Each row is a point on a landscape with many peaks, with its height.
From any point a climber steps to the highest of the 2 points nearest to it. It stops when none of these is higher. Distance is the straight distance between rows; heights are no part of it.
lanuf: [-14  -4 -20  17 -13   0   5 -21 -20 -17  -8   0  30   9  -2   0  -8  -2
  15  11]  h=215
tor: [  6  -2  56 -10 -16 -18  23  36  13 -14   1  30  33 -18 -16  41 -17  -5
  -7  12]  h=197
Zata: [-16   1 -19  33  20 -16 -20   2  -6 -21  24   2  -7  18  16 -17  22  16
 -10   5]  h=483
moba: [ -1  -8  -2 -24  41   4 -13  14 -29 -21  -2 -21 -12  18   2 -35 -26  39
 -15   4]  h=159
doked: [ 27  -6  -3  17  -7  -6  11   0 -36  -2  -4 -10  25  -6  15  29 -12 -33
 -12   4]  h=258
ronav: [-42 -18   2 -13  16  13  -2  29  13  -8 -12 -18 -31  15   5 -21   1  -3
  16 -15]  h=542
ruvo: [ 18   2  -1   2  -7 -29 -11  22 -13   7   5  20  24   8  30 -31   4  -5
 -14   4]  h=520
lesas: [ -9  -4  10 -24  19 -12 -10  10   8  -8 -24 -41 -27 -15 -43  14  -5  21
  19  11]  h=658
Kego: [-40 -17  13 -17  27   7   7   4  32 -10 -21 -30 -24   7 -13  17  -3 -11
  18 -19]  h=627
Nat: [  6 -29  -7  -9  17  -1 -16   9 -37 -12   3 -19  14  15  15 -38 -22  11
   3 -10]  h=178
lalo: [ 25  16 -16  12  40   4 -21  25 -38 -18   3   5 -14  15  13 -16  -4  22
 -22  16]  h=408
nusav: [  3   4  -2  -4  -3  24  -5  -3  -4   2 -20 -20 -15  -8 -15  -1   6  -3
   9  -5]  h=572
Tolib: [ 10   2  -3   9 -14  29   2   7  13  26  20 -15  44   5  24  26  -4 -15
  16  11]  h=91
Leb: [-32 -11   6 -13  14 -28  -7 -12 -19 -14 -20   3 -26  -8 -14 -14   7  17
  -6 -14]  h=295
voma: [ 15 -16   5  -9  16  -6  -9   9 -34  -8 -18   5  -4  28 -11 -39   3  35
 -10  17]  h=136
filud: [  1 -16   3   8  31  -6  -4  11  10 -14  -8   1 -38  28 -34 -24   3  29
  -3  13]  h=59
Neru: [-13 -20 -14  10  -6 -11  19 -24  -6  10  16  10 -16  -6   3 -11   6  -2
 -10 -22]  h=712
zos: [ 29 -12  -1  14  -3  22  16  -4  -5  -7 -16  46  13   2  -7   4  10 -16
  15  -9]  h=449
misig: [ 12  22 -23  -4   9  -3   5  -2  -1 -13 -39 -27  10  -7  10 -36   7  18
   2  -5]  h=180
mem: [-14   7   2 -16  31 -28 -20  17 -11 -28  -6  10 -33 -13 -39 -16   1  26
   3 -13]  h=328
pefit: [-11  17 -15 -15  32   0  13  21   7  -3 -34 -52  -2  -4   2 -10   9  18
   4 -10]  h=163
zogaz: [-33  -1  -8   3  17 -14   2  -2  16  29  -5 -19 -41 -22 -14   6  -1  18
   0   3]  h=380
Zil: [ 21 -13   2 -14 -35  11   6   3  -6   6  18   4  14 -37  27  17  -4 -18
  16  -3]  h=418
dusik: [-25 -30  -3 -15   1   1   4  16   1  16  10  -8 -30   5  -7 -32  -5  18
   3  -8]  h=468
getum: [ -3  13 -20  16  40  -4 -17  25 -36 -15   5   2 -27 -11  14   0  17  12
  -8 -10]  h=471
feb: [-22  10 -16  30  15 -12 -13  -2   7 -26  11   4 -34 -12  -3   0  21   0
   1  -2]  h=544
zupim: [  8  11  -5 -17 -34  30   3 -28  -1   2  14  13  -6 -35   8  23 -20 -18
  17 -14]  h=448
vot: [ -2  14  17  -4 -25  -5   4  -3  -1  15 -16  39  34 -16  25  27 -18 -31
   0   5]  h=283
reg: [ 10  18  -4 -10 -15  41   4 -40  18   6   7   6  30   4 -18  -1 -13   0
  22 -24]  h=271
zed: [  0   7  43  -5 -30 -28   6  12  14   9   5  -6  52  12   1  26 -15 -11
 -24  32]  h=58
vil: [ 27 -14  -4  16  -4 -14   5  22   6  37  28   8 -21 -14  27 -14  -3 -17
 -18  -3]  h=242
kul: [ -7 -19   8   7   9  -9 -11  -7 -22  22  -9   7   3  18 -16 -18   9  16
  -7   3]  h=107
bag: [-24   2  -8  -2  10 -22  -3 -18  22 -38  14 -24 -25 -25 -15  10  17   3
   7 -22]  h=598
Fure: [  1  21  36  -8 -15 -11  22  14  13 -10  -4  23  54 -12   9  47 -28 -21
  -5   3]  h=232
detaf: [  2   4  -6  -6  19  -2   8 -15  28  -9 -36 -33 -19 -16 -32   3  -9   5
  12  -3]  h=617
vod: [-35 -17  18 -32  35 -41  12   0  31 -14 -20 -12 -27   9 -18  28   5 -12
  -2 -11]  h=663
Fina: [  8   2  24 -10 -33 -18   8  32  -5   6  11  21  31  14  14  14  11  -6
 -15  30]  h=103
Mazu: [ -8  35  -7  -8 -22  22   2  -6  -1   8 -13  26  20   9 -17  -5  21   5
   7  -1]  h=341
nusit: [  6 -14   9  -3  -2   8   1 -27 -12  39 -15  20  19  -4 -13   5  -4   2
   3  -5]  h=119
gep: [ -9  30 -17   9  -1  39  16 -19  17  17  -7  29   7  -2  26  24  -3 -10
  13  -4]  h=188
Pifi: [-45  -5  -4 -17  19 -18 -21  19 -14 -40  14 -14 -34   4  18  -9  -1  19
  -7   4]  h=523
Kise: [  1 -11  -5  14  -7  15  17  16  11  46  21  13  -7  -2  32  16  15 -11
  -1   3]  h=206
fur: [ 19  24   0  27 -16  -2 -12  -8   8   7  16   1  24   3  14  18  15 -26
 -19  10]  h=340
vabib: [  9  -3 -10  22   2  11   3 -10  -3 -33  -8  22 -21  -6  -3  -1  18 -14
   7 -11]  h=493
ramiv: [  7  22   1   0 -26  24  27  -6  19   2  -2  44  18  -1  42  31 -18 -35
   3   3]  h=231
Mubo: [ -7  -8 -11  17  -1   2  -3  -4 -14 -10  23 -16 -18  23 -45 -14  -8   6
  -1  -1]  h=606
tata: [ 29 -15  10  20 -28  -3 -11  -3   7  15  33  -2  10   2 -21  13 -21 -29
  -4  20]  h=603
Nulal: [-30 -19  10 -25  32 -35  -5  15  17 -42   3 -27 -38  -3   3  13  12   7
   3  -2]  h=592
defe: [ 12   9  -9  43   9  -9 -13   6 -11  -2  27  12   4  23  10   1  25 -17
 -21   0]  h=409
tel: [ -2  -4 -25   7   5  -7  -1 -11 -16 -12  -4 -34  25   7   4 -32  -8  13
   5  -4]  h=195
Zem: [ 16 -22   9  10 -10  13 -11  -3 -23   6  27  -1   2  16 -43  11  -3  -7
   5   7]  h=669
pega: [  1 -21 -20  14   3 -24  13   1 -16  -4  12  19   0   3  26 -35  -3  10
  -6  -2]  h=635
rav: [  4  15  12   4 -11 -13  26  21 -21   7   2   5  51   4  11  42 -20 -32
 -16  -3]  h=216
fipak: [-41 -11  -4  -2  -1   7   2 -21   9 -21 -14 -13   0   4  20 -10  22   4
   6 -13]  h=307
gefad: [-37  -2   9  -4  -6  35  -8 -36  30   1  -2  14   3  12  19   5  24  11
  16  -6]  h=253
tiv: [ 33   1 -11  15  18  11 -17  -2 -22 -18 -20 -37 -23  -5  15   3  11  -4
 -10   9]  h=318
gasid: [-13  -5  15  -2 -25   3   0   0   0  21  30  19  32  25   2   9  18  -6
  -8   8]  h=162
vasub: [  3  28 -18   8  34 -10 -18  20 -26 -22   0   2 -16   8 -32 -25  -9  23
  -9  -2]  h=360
Dunar: [ 19 -30  -6  -6 -22   6  -2   7 -17 -14  21  -7 -14 -15  20 -15  -2 -12
   9  -8]  h=385
ris: [-14  -6  17  -2 -15  28 -21 -24  -2   4   7  12   8  12  -1  16  30  -2
   3   5]  h=210
duna: [ 25 -12  -5   2  11  -8 -11  -4  11   2 -12  -1 -10 -10 -23 -46  -6  27
   9  -5]  h=404
tup: [ 47  -6   7  18  22   2 -24  16 -32  -5   0  -9 -14  16  16  -2  11  -2
 -23  18]  h=353
Vipiv: [ 38   2  21  13  13 -30   7  40   2  25   5  13  39   3  -2   5  -3  -7
 -17   7]  h=614
Zukeb: [ 21  -2  -8   7 -19   4  -3  -3 -24  -5 -11 -27 -13   6  26  -1  -6 -33
 -22   4]  h=290
faler: [ 15  10  -6  14 -20  -5  -8  -5  13  25 -11  26   9 -32  24   1 -15 -28
   3   4]  h=337
zomos: [  6  17  -5   2 -16  -2 -17  15 -16  -5  -4  16  13  18   3 -21  25   8
  -4  17]  h=401
Veko: [ 38   9   1   6  -6 -11  21  22 -18  23 -15  34  23  10 -18  -5  -7 -11
 -11  -2]  h=499
fabi: [ 21   3 -13  10 -10   2  -8  -9  16  14  -3  17  11 -31 -13 -23   3   7
  21 -12]  h=379
zubuf: [-19  -4  -6  -7  -8  25   9 -28  17 -19  -9   2  19   2 -24  -6  -1  14
  32 -16]  h=245
Lenap: [ 19  22  11 -16 -22  18  10   7   3  28 -10  32  24  10 -13  -3   4 -17
  -7 -15]  h=412
musuv: [ 15 -11   6  15 -27  21  -7 -37  11   6  29   0  -3   0  -5  35 -12 -24
   2  12]  h=557
vali: [ 24  33  26 -28 -22  25   2 -10  17  18   9  28  46   3  -4  20 -11 -11
   4 -15]  h=348
zur: [-23  19   6 -22  -9  32  -5 -26   6  -1 -23 -15 -21 -15   3  24  11   3
   6  -3]  h=521
midiz: [ 11  -8  -8   4  10  -5 -15  25  -7  33   8  12 -31   6  15 -34 -17  -3
 -18   5]  h=205
kevo: [ 29  34   3 -11 -27  29 -10 -25  26  27  14  -3  42  -7  -1  12  -4   4
  11   3]  h=304
bote: [ -4 -18  -5  -6  -8   2   2   2  -3 -32  12 -18 -37  -8  21 -12  28   9
   1  -4]  h=355
tepek: [-26  -5   1 -15  40 -39  15  -5  20 -20 -19 -23 -12   6 -19  -7  -2   2
  -7 -31]  h=597
Sigup: [  5   9  -9  15 -18  44  -9  -5  18   6   7 -17   3   3  24  21   4 -20
  15  22]  h=116
nunep: [-39   0 -17 -11  -8  -3  -2  18 -25 -15   0  -7 -20  14  26 -26   2  11
  -5   4]  h=431
nes: [  9 -11  17  -1 -23 -18   6  -9 -13  19  -3 -14  56  10  16  14  -8  -9
 -13  23]  h=29
Rubo: [-11  12  -1 -15 -14  37   4 -51  26  -3   5   8 -22 -18   5  25 -19   5
  22  -7]  h=476
zode: [  8 -17   4  -7 -14  22 -20   9  -2  28  13 -22  24  -2   4  -2   2  -4
  19   6]  h=66
gogef: [-31   3 -14  -1   5   1  14  -3  19 -15  20 -28 -15  15 -44  -5   3   7
   4 -19]  h=551
Midon: [ 56 -11  21  -4  -8 -10   9  19  -2   9   5  -8  49   9  -4  -6   6  -6
  -9  -5]  h=525
fav: [ -6  20 -20   3  50 -23  -8  20  -5 -13   8 -13 -38 -31   3  -8   4  27
  -6 -12]  h=432
tepi: [-30 -20  -3 -10 -20  11  12   8 -11  -3  -7  22 -11  20 -13 -20   5   5
  16   2]  h=402
Feba: [-28  15  -9 -13  12  -5  33  -8  39 -15  -7 -10 -11   9 -33   9  14  22
  12   1]  h=490
funom: [ 34  10  21 -15 -16   9   8 -26 -15  28  -6  30  22  -4 -17  37   2   4
 -10  13]  h=142
pude: [-38  -2 -14   6  20 -20   4 -16  13  -5   6 -37 -16  13 -11 -20   3   7
 -17 -22]  h=545
zif: [-24  -3  -8  -2 -16  -2   3  -2 -22  -7 -22   5   2   1  40 -12  15  -8
  -4   1]  h=343
Kav: [ 19   1  10  15 -12 -27 -11  34  19  31  15  17   5 -24  30   5 -13 -30
 -10  11]  h=284
pel: [-10 -22   1 -15  21 -21   4  12  15  -5 -16   7 -35 -10  -3 -47 -21  27
   6  -6]  h=426
Teb: [-24   5 -18   4  -7   2  16 -37  -1 -14  21  -3 -14 -20 -14  11   4  -2
   2 -31]  h=648
Ruva: [ 25   3  46 -14 -25  -4   5   4  12  14  14  36  30  -5 -22  45 -13  -5
  -1  21]  h=167
sivo: [ 32  11  21   4 -19  18   7 -42  19  13  21  28   8   8  -2  48 -37 -22
  -8  13]  h=514
diba: [  1   2 -18  13  22 -21 -13  -4  -4  17   1 -22 -38 -38   5 -14  -3  19
 -11  -2]  h=411
rom: [ 19  -3  -7  -7  44 -23  13   5  20 -25 -25 -38 -35 -13  -9  -5 -11  17
   1   5]  h=615
vufo: [-17  23 -27  13 -16  30   8  10  16  10 -11   4   6  -3  27   5   8   0
  21  23]  h=147
ninul: [-28 -11   5   1  15  -3  -9   6   0  11 -26 -12 -19  22 -30 -13  -2  26
   7  24]  h=78

Call two points neighbours if one is among the 2 nearest of the other. Go from one point of each pair to the other, from neighbour to neighbour, staying as high as possible. Name the lowest point that can't be avoided.
Zem and lesas | Feba
vod and Zem | pude
getum and Fure | rav

For each start below, name the point where the climber stops.
Dunar | lesas
rav | getum
Tolib | faler
zed | vod
